Points on a hilly landscape, in no order, each with its height.
A climber steps from a point to the highest of its 2 nearest points, and stops where none of them is higher. Distance is the straight distance between rows; heights are no part of it.
sabap: [-25   4 -10  12 -19  28  24 -37 -36  -4  27  21   6  49 -42 -16 -15  -9
   2 -29  24 -26  47 -27 -22  19 -21 -22  18 -48  30  16 -25  31 -18  20
  16   1  48 -18 -12 -18 -47  14  -8 -11 -65  28 -23   4]  height 1.05
mige: [ -9  12 -36  -5  40   7  38 -20  20   4   5 -38 -20 -23  29  30 -42  11
 -15  21  11  93 -34  22  15 -13  50  30  47  15  84  -7  -8  14  22  15
  -8 -34 -58 -34  11  11  38 -14   5 -37  52 -46  24 -20]  height 1.73
dal: [  7  -3  13  43  22   8  -4 -39 -33  24  -3  34 -29  26  42 -25  -1 -27
   7 -36  35 -24 -28 -22  16   6 -17   8 -16 -30  15  22  -8  -9 -24 -24
  32  -4  -6 -50   3   0   5  37 -28 -33  13  -7  29  14]  height 6.65
nesa: [ 48 -16   5  38  28  -3  -2   6 -46  30 -29  36  31 -13  51   3 -23  16
 -11 -23  47 -15   2 -50  41  19   8  24 -76  23   0  59 -25   9   4 -22
  56 -51  21 -33  27   5  -5 -27  -1  12  53 -30  -4  24]  height 6.57
vugin: [ 48  -5  56  25  28 -15 -30  10  35  21  13  22  33  10  44  29  53 -18
 -12  -5   8   2  -7 -27   7 -36 -21  26 -17 -41  14 -10   0  13  20 -12
   7 -24  -5  27  45  -9 -14 -52   8  12  78 -25  21  -6]  height 6.53
paf: [  2 -18   0  60  18  18 -17 -27 -66  24  -2  52   8   7  19 -25  -5 -32
  13 -19  37 -25   7 -36  22  13 -32  30 -62  -9  17  33 -23  38 -11   0
  39 -33  16 -37  14   5 -38  16   0 -27   1 -15  18  14]  height 7.77
bet: [-10   3  50  29 -19   5 -12  14  14  -3 -44 -14  13 -14   9  41 -61  20
  -5   4 -30  -6  52  12   9  28   9  19 -20  12 -18 -24 -31  21 -32  27
  23  53   7  33 -30 -19  42 -42  49  11   4  -3 -35 -15]  height 3.13
duri: [-11   6 -27   6 -21  -5 -25   3 -31 -23 -31 -25 -27  34 -32 -25 -15 -23
   1  -3  -4  -5  43  50  47  18  -8  30  16  22 -31  15 -14  34 -17  -6
  18  42  22 -26 -61 -41  13  39  11 -26  -6  21 -54 -39]  height 3.72
nula: [-48   8  21  42 -42  -4 -24  62  -6 -15 -29  21   0  17   3 -23 -15  25
   3   0 -11 -28  44   2  20 -32 -32  38 -61   3 -44  11  21 -24 -21  37
  26  67  13  26 -50  -4  12  10 -20  -1  -7   0 -43 -25]  height 1.15
sosin: [-42   8 -38   7  24 -34 -11 -44 -21   3  34  16   2 -34 -44 -58 -10  12
  19  54  17  -5  -7  -4  10  42 -15  17  -9  -1  29   7  27  45  32 -19
  -1 -70  27 -77  13   4 -50  -2  35 -30  -6  54  49  11]  height 5.74
Voni: [  2 -16  27   8 -39  37   7  35  41 -21 -47  -8   9  -7 -22  56 -24 -18
  10  18 -84  23  57  16 -17  24   8  -5  18  -2 -18 -17 -45  37 -20  25
  -4  38  -6  41  13  -4   9 -78  44  34  13   9 -61  11]  height 3.73
fam: [ 16  -5  30 -19  30  -3 -14  -3  21 -35  45   3   6   9  62 -10  47 -15
  23  18  26 -60 -17 -12 -32 -10  -5 -47  48 -16  25 -17  28  15  23 -11
   3  -4 -10  21  14  26 -39  44  -6  22 -41  37  60  -6]  height 5.64
nozi: [ -7 -28  20 -28 -24   8  13  31  -4  -7   3  -9 -28  59  21   0  35  17
   0 -15  -6 -36 -18  10  18  37   9   3  45 -18 -28  31  18 -53 -32 -12
   9  59 -54  40 -14 -16  19  88 -41 -55 -32 -13  11  32]  height 4.93
Tizi: [-53 -25 -55 -46  -5 -35  64   8  14  -1 -54 -47 -27  30   7  73 -71 -17
  22  21 -80  39 -35   1  -2  20  24  -1  -9  -3   4 -51 -19  18 -13  30
  -2  17 -32   8  33 -14  28 -30  16 -38 -21 -63 -17  16]  height 3.15
zase: [  5  30 -24 -10  48  -7  39 -61  18   1 -11 -31 -28 -26 -23  17 -26  -3
 -28   7  45  68 -48  -2  18  10  25  -1  29  -1  56 -13   1  16  17  -3
 -20 -27 -20 -57   4  -9  28 -21  26  -8  21 -13  26  -3]  height 1.31
dep: [ 13 -38 -40 -26  13  14  -6 -20  43  -2  17 -24  18  29 -45 -26   2   0
 -29  35  48  -7  19 -35 -12 -89 -26  52  -8 -25  34 -21 -31  51  27  17
   0 -31  34   2  25  -5 -53 -18  17  13  -1  18  16  -2]  height 1.55
vafi: [  5  30 -31  20 -39 -10 -47  24 -63  -9  35 -14  -4 -10  24 -42  -7  13
   3  10  33   1  36  63   9  -6  13   9 -31  64 -29  -1  15   8  13  -3
 -22 -25  21 -55 -29 -16  14  10  20 -17  27  11 -24 -55]  height 2.49
Nez: [-67  16 -17   2   0 -46  -7 -47  -4  18  13   1 -33 -39 -29 -45 -17  21
  26  40  -8  -5   2  15   2  24  -4  20 -26  -7 -12  -1  21  48 -14 -22
 -14 -29  41 -37 -42 -19 -13  -8  42 -19 -41  28  21   4]  height 4.62
fubes: [-49  -9  30  19 -61  16 -19  77 -31   9  -2  39  16  47 -28 -13   6  25
 -13  -7 -13   2  34 -14   6  24 -40 -16 -16 -11 -18  43  14 -10 -34  45
 -10  79   1  74 -55 -36 -10  11 -22  25 -20   0 -56 -10]  height 1.47
zib: [-38  13  29 -14  18 -42 -14 -14  33  50  56  33  14  -4 -28   3  51 -17
   7 -13  24   3 -22 -28  -8 -41 -46 -13  20 -74  -4  -5  33 -16  10   5
 -12 -10  12  37  -4 -19 -35  23 -11  -6 -23  -8  36   2]  height 3.37
duku: [  8 -10 -19 -41  16  47   9 -22  46 -50   5 -43   5  33  17 -27   4  12
   1  25  24 -56  19 -19  19 -64  12  30  38  -7 -10 -28 -39   0   6   0
   5 -16 -15  17  20  56  12  74  -2 -14 -30  32  35  21]  height 3.62
Bupa: [ 41   5  26   2  21  11 -22 -14  28   8  31  10  50  31  -4  32  60 -26
 -20  -2  12  12  10  -9 -17 -64 -18  -2  28 -58  17 -21   6  40  42  -9
 -24 -22   6  58  41  21 -48 -28 -16  26  34  18  27 -30]  height 5.73
Seg: [  4  -1  -3 -55  15  28   1 -31  49 -48   1 -36 -16  46 -12  11  17  14
  12  15  15 -20   2  14  11 -18  14   3  65 -30 -10  -9 -22   1   7  -9
   2  21 -18 -16   5  -6  -3  76 -28 -32 -45  27  11  -1]  height 4.08
zor: [ 31  -4 -20   0  49  14  28  -8  30 -12 -12  -6  -9 -48  48  -5   9  12
  -1  10  14   4   3 -25  14 -46  32  -5   5  29  62 -20 -17  25  10  16
   2 -43 -28  23  30  -1  13 -36  45  19   0 -11   5  20]  height 0.57
vap: [ 19  24 -12 -48   2  26  12 -28   7  -9  11  28  27 -51 -55   8  20 -28
   8 -34  25   6   6 -11 -53 -29 -49 -50  30 -30 -16 -25 -24  16  10  26
 -36 -19  35  29  16   8 -64   5  -5  79 -57  -6 -31   8]  height 2.19
Vima: [ 19   8  36 -49 -20 -27  -6  41  41 -12  26 -31  19  31  39  35  30 -18
  16  24 -15 -19 -35   9 -53  35  33 -30  31 -30   6   7  49 -48  -4 -20
 -26  41 -22  81  20 -10  -4  21 -25 -11 -22   2  52  16]  height 4.05
veta: [ 25  13  47 -26  15 -10   0  14  63  -4  46  -6  27  13  30  47  35  -8
  30   8  -4   3  -7  16 -29 -35  49 -23   8 -18 -34  10  30  -5 -21 -16
 -25  31 -43  81  17  10 -33  44 -47   9  -5  10  45 -24]  height 4.60
Mipob: [-10  27 -11  31 -28 -10 -17   5 -36  17  17   6  -6  40   6 -17 -26  -8
  28 -20   2  18  27  49   7  41  24 -35   4   6   4  39  34 -50  15  -9
   1  14  16 -77 -11 -33  26  25 -30 -49  -1   8 -25 -32]  height 5.15
vemam: [ 42 -39  16   8  28 -27 -16 -24   3  30 -12  15  35   5  18  12  19   6
 -25   9  -1 -17 -19 -50  11 -11   8  54  -3 -22  34  14   0  20  36 -50
  17 -44  12 -10  47 -10  -9 -61  33   0  72 -20  44   4]  height 7.74
vuned: [ 38 -27 -34  14   0   5 -34  34 -51  15  -2  -7  21 -29  31 -38  17  -3
 -34   3  41 -38 -11  -2  24 -10  22   8  -6  27  41  14   4 -12  27 -39
   9 -74  -1 -33  16  74  -4   7  -7 -27  34   3  90   3]  height 1.17
Kod: [-35 -20  26  13 -31  -1 -19  -3 -18  29 -19  12  19  26  -2 -12 -17  -8
   7  17 -62   7  11  -4 -26  17  10  32  12 -35  19  15  41 -20  20 -44
  10  34  22 -35 -18 -16   4 -40   7 -15  19  49  25  -6]  height 5.55
Non: [-58 -66 -64   0   3   3  53  -7  16  54  -9 -27 -21  -1  16  49 -67  27
  -8  37 -50  71   7 -14  15 -21  38  51  -9   3  42 -44  12  30  32 -19
  21 -23 -23  -5  29 -12  13 -50  27 -15  36 -24  -1   8]  height 2.79
guvuz: [ -7 -32  16  12  20  -1 -19  13   0 -34  35  38   1  -5  49 -49  43 -13
  27   5  27 -74 -20 -43 -13 -16 -63 -13 -26  14  -6  -8  13  24  -6  14
  36 -16  -8  -4   0  32 -54  54 -10  13 -39  14  41   7]  height 4.86
laper: [ -8   4   0  -7  13 -24  28 -17   1   6 -28 -36  24  -6 -27  28 -34 -27
 -37  14  -5  47 -20 -15 -21  32   8  28  -4 -12  17 -12  32 -15  46 -24
   0  -4  11 -30   6   8   5 -78  62   8  40  39  32   0]  height 1.06
kam: [-34 -14 -11  28  17   0 -24 -30 -27  12  48  13 -19  -5   5 -71  21  -6
   9  32 -14   1 -10  34 -16  28  -6  19   3  22  32  16  22  22  45 -45
  22 -24  -2 -83  11   8 -27  18 -23 -53  13  41  59 -13]  height 6.91
Lin: [-21 -28 -59   3  37  26  46  10  24  16   1 -50 -39  -2  56  27 -43  13
 -10  18   0  51  -5   4  24 -45  29  35  11   4  59 -37 -17  32  10  -3
   8 -29 -68  15  31  -7  24   8  -8 -43  33 -39  27  21]  height 2.21
vel: [-44 -12 -53 -33  -7  -8  79  -4 -13  -5 -44 -56  -6  11   7  93 -82 -22
 -13  22 -73  91 -40   3 -27  51  24   6  -3  32  23 -42 -17  19  20   5
  -7  11 -23  -7  34  22  14 -58  31   4  22 -36 -11  12]  height 2.46
peko: [ -3  15  42   1  20 -32 -28  45  17 -28  16  47   8  20 -60  -2  19  39
  14  23 -28 -32  15 -24 -16  34 -41 -26 -18  41 -74  22  -9   5 -28  46
   9  36 -15  49 -47 -44 -17  -1 -21  66 -24  28 -62  30]  height 0.23
piv: [ 31 -15  11 -61   3 -26  32  33  40 -28  13   9   6  15  21  21  29  25
  39   7  -9 -58 -32 -38 -21  18  19 -35  25   0  -2  13  45 -64  -8  23
  -9  10 -19  76  16 -26   3  22   0   6 -59  11  -6  44]  height 3.48
bon: [-13 -48 -31  -6  -1  -3  14 -25  22  32 -16 -15  -2 -36  12  15 -75  32
  16  23 -27  32  15  -2  20 -36  58  49 -39  37  20 -12   3   5  19   5
  15 -11   4 -17  10 -15  22 -47  28 -32  44 -20 -18  -2]  height 3.42
Perem: [ -9  25  45  -7  28 -25  -7  56  31  -4 -25  37  -2   0 -44  46 -26  47
  17  24 -41  -6  10 -14   2  37  -3 -12 -24  32 -57   7 -28 -28 -24  64
  -1  54 -32  62 -20 -40  26 -30  -8  40  -9  -6 -73  24]  height 0.53
Ludev: [  0  33 -15 -43 -12  -5 -16 -29 -30  30  -1  -3   0  14 -41   3  -9 -12
  25 -23 -17  29 -20  39 -50  68  31 -50  40  -5 -11  36   9 -44  15 -37
 -24  -6  14 -64  -6 -39  30  -5 -36   0 -27  17 -34 -13]  height 4.45
Fekib: [-23  28 -16   5  -2   3  10 -37 -29  17 -13 -21  22  10 -91  12 -17 -51
 -53 -17   1  59   0   0 -24  10 -53  37  12 -36  -7   8 -14  15  30 -25
 -12   1  36 -28   0  -1 -19 -56  20  34  37  50   1  -6]  height 0.79
Vofil: [-40  43  26  10  13 -28  -5  -5  13  30  22  20 -13 -39  -1 -17  24  -5
  11 -15  44  27   3  -3  12 -37 -32  10  -6 -42  -8 -19  28   0 -14  29
 -17   2   7   0 -33 -32  -8   1  20  -8 -19 -20   2  -6]  height 2.81
Nud: [-11  66  -4  28  28 -18 -20 -22  -2  24  49  -5  -9   3 -28 -22  37 -23
  -9  -5  66  41   2  28  24 -16 -44 -16  17 -61  13 -10  20  14  18   9
 -28 -39  18 -48   5 -22  -8  19 -14 -18   7  -9  16 -26]  height 2.34
gefer: [  4  28  70  32  -7  21  17  48  -1 -42  -7  39 -18 -29  33   4  32  47
   8 -15 -37 -33  10  -5  18  10  -4  21  -1  38 -41  -9   3 -37 -27  25
  36  40 -38  -1 -37  16  33   0 -13  21  29 -22 -60   4]  height 4.88
Dup: [ 25   1  36  30 -52  34  26  17  14 -18 -15  12  29 -12  16  19  26  -4
  -1 -10 -39  14  72  -4 -10  -4  13 -13  19 -35  17   7  16  10   5 -12
   2  12  24  34   3   7  -4 -88  30  35   3  24 -43   0]  height 4.21
vab: [  0   8  10 -65  25 -18 -12 -20  67 -11  21 -35  -3  17 -34  29  15 -23
  12  30  17  -8 -40  -8 -42 -20   0 -22  34 -48  -7 -27   2 -23  34 -10
 -19   3   8  -1  24  -3 -22  22 -15  -7 -41  44  42   2]  height 4.75
vore: [ 28  16  41  41  -4  10   0 -10 -26 -21  -5   9   8 -52  44  20 -47  34
 -22 -20  13  -5  37   6  18  33  34  10 -19  50   0 -12 -27  16 -20  14
  29   3  -5  -7 -26   1  39 -38  46   4  38 -21 -39 -19]  height 3.14
reto: [ 18  14   9  -2  34  11 -25   6  50  -5  36   2  16 -14   9  34  43 -30
  -5  11  21  43   6  24 -14 -89  -2 -17  17 -20  19 -42  14  39  30  25
 -40 -24 -44  54  17   9 -29   4 -15  20  10  13  28 -35]  height 5.22
dit: [  7  -2 -27  36 -19  18  -9  12  19 -50  -3 -59 -30  51 -11 -15   2 -10
 -29  21  32 -18  12  32  56 -37 -26   2  -4 -28  -4 -13   7 -10  15 -27
  13 -10  19 -13  10  45  -1  75 -41 -60  11  36  53 -18]  height 2.73
zufe: [ 12 -29 -16  18 -16  24 -16  -1  22 -27  -8  13 -17 -24   5 -34  -3  18
  -1   0 -16 -24  43 -22  19 -52  -2  56 -42  31 -27  12 -29  30 -39   9
  17  -9  11  20 -26  -4  10 -10   6  15  12  17 -47   6]  height 3.61
Pif: [-60   3   0 -38   1 -33   1 -36  28  16  34   6 -14  11 -69 -11  14 -16
   4  22  15 -25 -33 -34 -32  -4 -44 -26  29 -66   0 -11   5 -16  21  -3
 -14 -16  49 -29   9 -14 -46  28   1  -2 -59  25  32  25]  height 4.03
nof: [-36  12 -28 -37  22 -23  21 -43  60  -3 -15  -7 -30 -33 -37  -7  11  -2
  18  43  -3   0  -7 -17   2 -36   9  16   8 -17  16 -19  23  26  18   1
 -14 -34  23  -2  -8  -1   4 -13  50   2 -60  30  11   1]  height 3.66
zipad: [-21 -18 -19 -54  -6 -20  57  20  29  13 -65 -23 -15  28  -9  64 -34   5
  20   0 -69  23 -26 -14  -7  24  22  -6  -5  -7 -25 -23 -19 -32 -38  45
 -22  58 -36  69  42 -35  29 -17   8 -16 -38 -68 -21  48]  height 3.81
munog: [ 11  -9 -33 -49  12  35   1 -30  33 -24  20 -16  11 -11 -47   7   2 -38
  -9  15  23  15   9 -32 -35 -62 -28  -4  23 -13  15 -43 -36  52  19  33
 -29 -31  19   8  21  -6 -45 -25  18  55 -34  26 -22   1]  height 1.84
Tov: [  9 -35  28  28 -13  -7 -13 -28  -6  18  -7  32  32  13   2 -17   5  -4
 -12  19 -50 -18  14 -50 -11   0   1  45   0 -45  28  20  22  20  18 -53
  20 -25  38 -10  15  -4 -18 -69  32   8  43  35  23   9]  height 6.52
gosu: [-17   0 -52 -25  23   0  72 -15  15  14 -21 -57   3   0 -20  66 -44 -27
 -34   8 -22 113 -48   8 -22  34  11  29  13  24  31 -32  10 -22  52  -6
  -3   0 -26 -23  47  18   6 -69  27  -2  55   2  18   7]  height 1.75
Rok: [  0  18 -34 -29  36 -41  36 -70   8 -22 -19 -38 -25  -9 -37  43 -71  13
 -12   3  15  54 -41   3  10  49  56 -21  -2  62  20  -8 -19  34   3   8
 -24 -21   5 -46 -25   4  39 -27  40 -16  -2 -23 -11  -2]  height 2.01
Nos: [ 30  19  41  42 -14  23  -1  35 -53 -14  -4   7 -20 -31  35  -4 -18  22
 -12 -36 -19 -38 -10   4  24  37   7  36 -22  68 -34 -29 -11 -31 -33  15
  38  21 -15 -30 -43  32  60   6 -12  12  46 -24 -45 -26]  height 4.04
Logu: [-20  50  -2 -20  -7 -17   1 -32 -21  61 -25   0  -3 -24 -47  30 -58 -13
   7 -27 -10  42 -28  56 -37  70  28 -42  16   6 -24  21 -25 -51 -24   3
 -44  14  19 -31 -14 -22  52 -12  -7  35 -19 -49 -43 -19]  height 3.64
sos: [ -2 -13 -35   8 -21   4 -60   5 -37  21  42  23   6  -8  19 -81  42  13
   5  11  10 -45   2   8   6 -62 -34  47 -56  12 -20  21  -4  33  -8 -19
   6 -61  46 -18  -5   7 -40  20 -34  -7  36  16  14  -8]  height 3.52
Tivoz: [ -1   7  22  14   3  21   3 -52  -5 -10   5  41  14  20 -18   2 -13   8
 -13 -39  25 -21  14 -52  -7   9 -46 -10 -17 -42 -13  16 -48  66 -51  23
  28  -2  41  13 -24 -23 -41 -17  -6  48 -21  10 -39  25]  height 1.44
Doz: [-17  -1  10  30  -6  13  24  11  -3  -5  10   2 -44  34  14 -12  16   2
   6 -32  25 -21   2  10  31  10  -3 -21  26 -38  19  26  14 -52 -17 -11
  15  32 -29 -11 -12  -1  14  76 -44 -70 -31  -1  25  19]  height 5.59
tori: [  0 -10  55  13 -26   0 -20  49  23 -13  33  29   4  -8  41 -37  76  27
   9 -22 -26  -5   3  18 -22  -1 -49 -34  18  28 -50  11  26  21  -4   6
   7  36 -32  16 -48 -27 -14  18 -44  38  -2  -6 -33  -4]  height 6.54
Peza: [-20  25  27  12   3 -15 -13 -40  10  20 -16  14 -16 -18 -38  22 -18  -2
  -3 -31 -13  13 -13 -17 -14  12 -28 -24 -22 -11 -40  -6 -46  38 -53  21
 -25  30  23  33 -30 -35   5 -27   9  54 -23   0 -29  25]  height 1.99
saf: [ -9  13 -48  14 -32 -13 -48  -2 -40   5  37  -8   8  23 -27 -59  16  12
 -17  32  13   4  23  42  10 -49 -21  50 -23   7   1  17  28  30  28 -32
 -22 -44  43 -42 -17 -13 -31   0  -4 -28  47  35  20 -37]  height 3.00
sural: [ 30 -37 -28   2 -11 -14 -22  -7 -21  28 -14  -9  20 -56  27 -18 -74  38
  -4  -6  20 -11   2   4  21 -16  55  40 -40  67  -3  20   4 -28  -5  -2
  19 -25  20 -31 -15  24  17 -25  -2 -15  80 -42   6   4]  height 4.39
zam: [  6 -24 -27  65 -12 -23 -52  -1 -48  34 -12   5  23  41  -4 -51 -67 -40
  22   7  23 -18  14  25  14  21 -22   4 -81  14  -3  27   8 -16  -3  -5
   6   5  29 -52   5  -5 -21   6 -20 -33  55  15  17 -10]  height 6.45
zaka: [ 14 -11 -18  11   9   6  10 -49 -13  15  -3 -24  12  33 -42 -13 -14 -16
 -35 -12  51  19  20 -30  16 -38 -25  34  -3 -44  26   1 -21  48   8 -11
  15  -2  42 -19   5 -24 -28 -27  15   7  22  13  -1   1]  height 1.24
Pozoz: [ 18  -9   4 -48  -1 -26  26  41  58  -7   9  46  -3 -52 -26  40  25  10
  43  -2 -23 -15 -22 -29 -15  -4   2 -62   8  16 -29  10  19 -52  -4  51
 -19   8  -8  88  19 -15  -1 -17   4  56 -45   5 -51  41]  height 2.99
panup: [ 28  15  53 -19  33  -1   6  -6  45  -2  47  38  58  13  49  17  48  10
  32  -2  32 -37 -10 -21 -10 -43   5 -42  21 -35 -12   7  15   0   5   7
   1  -2 -19  58  34  27 -47  54 -45  33 -14  23  46 -13]  height 5.08
Por: [-35 -17  40  13 -72  28 -24  59 -53  39   0  25   7 -15 -34 -13  33   0
 -16 -18 -36  17  26  15 -36  66 -28 -45  23 -23  -4  25   8   2 -11   1
 -34  55   8  53 -32 -22 -20 -12  -8  35 -40 -10 -39   5]  height 1.80
Kif: [ -7 -26   6 -12 -30   6   1  19 -32   0 -49  -2 -19  56 -17  -4   9   2
   1 -17 -34 -18  26  22  29  37  16  15  43 -15 -24  33   1 -25 -29  -6
  15  66 -13   8 -35 -45  17  39  -6 -28 -39   3 -40  -1]  height 4.28
sekin: [ 64  32  -5   3  39   7  25  36 -16 -68   0 -32  -2  26  56 -12  34  -6
  -9 -21  28 -64  -6 -22   3  -3  -7  -9   1  42  -6 -37  15 -51  -6  11
   8 -27 -41  18  15  44  19  37 -11 -11 -21   1  18   9]  height 2.61
Ped: [ 21   4  33  16  -2  44   8  19  33 -46   5  53  -6 -26  42   3  62  27
  10 -32 -21  10   7   1  22 -40 -21   5  28  25 -39  -7   2   4 -31  16
   8  25 -66  29 -31  16   8  25 -37  27  17  -6 -34   4]  height 5.68
romab: [ 11   9  26 -23 -43  -1 -18  52 -18  38   2  33   7 -75 -30  -1  35  -2
  -4 -28 -11  15  -7  30 -49  49 -10 -61  10 -13 -20   6  12 -52   7  -5
 -52  15   6  56  -7   0  -6   2   5  60 -31 -34 -50  12]  height 2.18
Pog: [ 64 -15 -19  22 -18  18 -18  27 -48 -27  12 -32   1  35  60 -17  -9 -21
 -16 -22  14 -31 -30   1  -5  21  25   0 -14  44  15  -6   4 -50 -12 -39
  13 -39  -6 -31   6  68  40   6 -34 -43  41  -4  48  -9]  height 1.64
pas: [-35  -1  49 -21 -41   6 -38  34   8  17  -7  -1  -5 -21  26   2  44   8
  12   2 -38  15   5  37 -23   2   4   6  21  -6 -24 -13  22   2  -1   3
  -4  61 -15  -5 -38 -45  16  -1  -3   8 -12 -25 -29 -36]  height 7.62
rozi: [-29  29 -20 -46  27 -55  17 -38  28 -12 -33 -34 -39 -30 -61  36 -29 -17
   8  16 -17   9 -50  10 -13  22  24 -30 -19  30  -7 -21 -10  -5   4   2
 -38 -17  20 -30 -14 -12  26 -20  45   1 -49   1   1  -3]  height 2.83
tolon: [ 23   3 -47  -9   0  12 -21   9   8 -66 -22 -59 -46  12 -30 -25   9  -7
 -16  20  28  -3  17  48  74  -7  -7  15  19  22 -11  -6  -6   9  11 -11
  11  -3   1 -55 -12  -2  28  73  -9 -44  -1  13  -7 -34]  height 3.18
gavu: [ 75  38   4  23  19   4  21  21 -11 -54  13 -32  21  48  86   3  17 -15
 -17 -27  41  -8 -14  17 -25  18  27 -21  -2  17  33  -2  11 -55 -11  -7
  -1 -35 -27  -2  18  35  31  -2 -23 -18  14 -28  15 -29]  height 2.14
Dof: [   1   30    3   14   37   42   17    5   14  -20   26   -1   36   29
   35   -1   37    0  -22  -10   53   -9   -9  -29   47 -104   -9   -7
  -11   -7  -34  -16  -35   25   -2   26   13   -8  -40   67   20  105
   12   72  -30   19   10   13   48   -2]  height 4.20
meba: [  6  30 -25  58  17 -29 -34 -15 -45  18  56  15  -1  30 -24 -34   1 -40
   8  16  54  33   8  23  22  38 -39 -15 -18 -21  28  16  19  19  19   3
  -2 -49  28 -98  43 -19 -26  13   2 -32  14  -6  29 -21]  height 2.00
dani: [-16   8  46 -13 -53  12  12  11  -9  21 -36  -1  43 -22   7  43 -27   3
   5   8 -72  16  29  -1 -34  26  41  -3  17 -27  14   9  26 -35  21 -20
  11  35  34  -7   1  -1  23 -80  36  19   9  20 -23 -15]  height 4.74
Nekig: [ 27  39 -32  26  28  30  43   7  19  -8   3 -70 -12  52  27  -6   3  11
 -20 -13  50   1  11  19  77 -47   9 -10  -8  -1   5 -11 -20 -42  16 -22
  30 -15   1  11  45  60  50  60 -44 -61  24  -1  34   0]  height 2.69
keveb: [   2   19   15   22   22   15  -20   20   34  -31   30    3    4    2
   49    1   52   -8  -18    6   30   11    4   19   21 -108   -4   -8
  -18   18  -23  -22    6   19    8   20  -18  -18  -31   62   -6   49
   -5   42  -10    7   22   15   35  -50]  height 4.70
sis: [  7  -1  10  15  -1   3   8  50  29 -27 -33  19  -2  29  -3  32 -15  14
  21  -9 -28  12  29  -8  12 -28 -14  19 -39  10 -45  -3   1 -20 -13  57
   5  70 -42  40   0 -30  14 -25 -25  20  -2 -11 -69   1]  height 0.84
niri: [-29  -5  28 -61 -49  18  -8  29 -13  30 -46  31  -4 -62 -23  39  34  24
   4  -2 -67  28  -9  45 -13  51  33  -5  52 -16 -16 -16  -8   6 -11  26
 -13  68 -25  13 -11 -16  17 -14  25  15 -25 -56 -53 -31]  height 6.41
Vope: [ 29 -22 -43  11  21  -4  12   8 -17  -9 -24 -31  24 -46  19 -41   1  15
 -37  20  62 -15  38 -12  36 -31  24  22 -10  28  50  15  -1  24  19 -16
  15 -49   4  -5  13  31 -13 -29  55   4   8   3  44  11]  height 0.85
Fegi: [ 22  -7 -21  60  -6 -19  -6   1 -28 -11  -7 -22   3  62 -12 -18 -58 -26
   9 -18  38  -2  35  12  14  31  -3 -39 -37   4  15  22  17 -29   9 -11
  18  13  17 -54   5 -15   3  10 -10 -43   0  23  -3  -6]  height 5.69
rusit: [ 32 -41  -9  29 -22 -13 -41 -17 -59  50 -13  35  13 -37  26 -28 -35  11
 -25 -18  14 -22  -7 -22  34   6  31  45 -13  34   1  50  -6  16  -9 -40
  29 -32  34 -53  -2   8  -7 -13   0   2  89 -24  36  18]  height 5.48
puvaz: [ 18 -13  -5 -59 -37  -3  50  18  16  14 -59  17  -4 -33 -19  56   7  17
   9 -11 -69  19 -46  11 -20  47  32 -28  21  -9   0  -6  -6 -48 -20  11
 -55  35 -13  83  31   9  18  -2  17  14 -29 -77 -33  49]  height 4.56
magez: [ -1 -14   1   3   7   7 -29   4  13 -38  22  33  -8 -10  19 -61  38  15
   8  -5  11 -48   3 -36   1 -49 -46  21 -43  25 -42   6  -2  29 -34   6
  27 -16  11   3 -33   9 -20  24 -25  28  -3  24 -17   4]  height 4.18
puru: [-16 -53  -6  35 -11  16 -30  -7 -43   6  12   0 -31 -26  34 -72   2 -18
  17   4 -29 -34 -14  23 -12  30   0  10 -20  47  14  -5  14  -1   8 -44
  26  -4  -9 -56 -17  33   0   5 -22 -45   9   2  52  -3]  height 8.20
bakug: [ 14   4  -4 -43  -8 -16  20 -11  15  16  -9  46  -8 -87 -38  21  21 -14
  10 -17 -15  -7 -14   8 -48 -14 -13 -65  12 -11 -17  24   2 -56  15  -1
 -44 -13  25  65  34   7 -28   3   2  73 -46 -21 -33  35]  height 2.58
mubin: [ 49  23 -29 -18  50  31  31  -5   4 -31  -2 -60   4  20  41 -21  -1  12
 -11 -11  56 -43 -13 -22  26 -30  13   2   4  23  22 -24 -34 -30  -8  -7
  18 -39 -26   0  36  60  43  49  -9 -34  -2  -8  42  30]  height 3.10
pemit: [ -1  37  27  13  26 -33  -7 -20 -12  34 -13   6 -16   0 -21   9 -22  -4
   1 -43  23   0 -51  13 -36  84  -4 -51 -14   7 -27  -1 -25 -16 -58  17
 -33  13 -11 -17 -31 -46  34 -13  -4  46 -34 -38 -25  -4]  height 2.78
zuzem: [-36 -16  49 -66 -57   0   3  28  -6  46 -49  31  -5 -57 -25  30  20  43
   7  13 -93  -3 -44  31 -28  66  32 -46  21   8 -12  19 -24 -31 -19  -5
 -47  41  13  35   2   3  29 -10  15  47  -8 -63 -57   5]  height 5.46
nik: [  7 -38 -24  30   7  31  -1 -36 -74  -5  -6  20 -19 -33  26 -48 -26   9
   8 -19  -6 -50  -4 -25  26  45  31  -2  -5  55  15  10  -7   7 -23 -42
  24 -44   2 -44 -25  51  13  19  10 -30  -3   5  27  21]  height 6.58
zosup: [-34 -10 -20  30 -32  17 -15 -10 -62   4  35   4 -25  51 -55 -39   1 -15
  19  -8 -20   1  39  31 -32  51 -22 -29  21  21  20  34 -17  27  -6   9
  10  52  18 -30 -18 -47 -29  26 -20 -29 -65  33 -14   0]  height 0.80

Call two points neighbours if one is among the 2 nearest of the other. Go from one point of each pair to the other, from neighbour to neighbour, staying as high as possible. Name the lowest point that can't be avoided.
vab, paf: Nekig
fam, pas: vafi
vemam, vab: duku
pas, vemam: bet

Where does a climber stop that starts at each point below?
zase: puru
laper: pas
Perem: fam
vore: pas
zor: paf
Vope: mubin
Peza: paf
dep: fam
dit: paf
bet: vemam
mige: paf
Dof: vemam
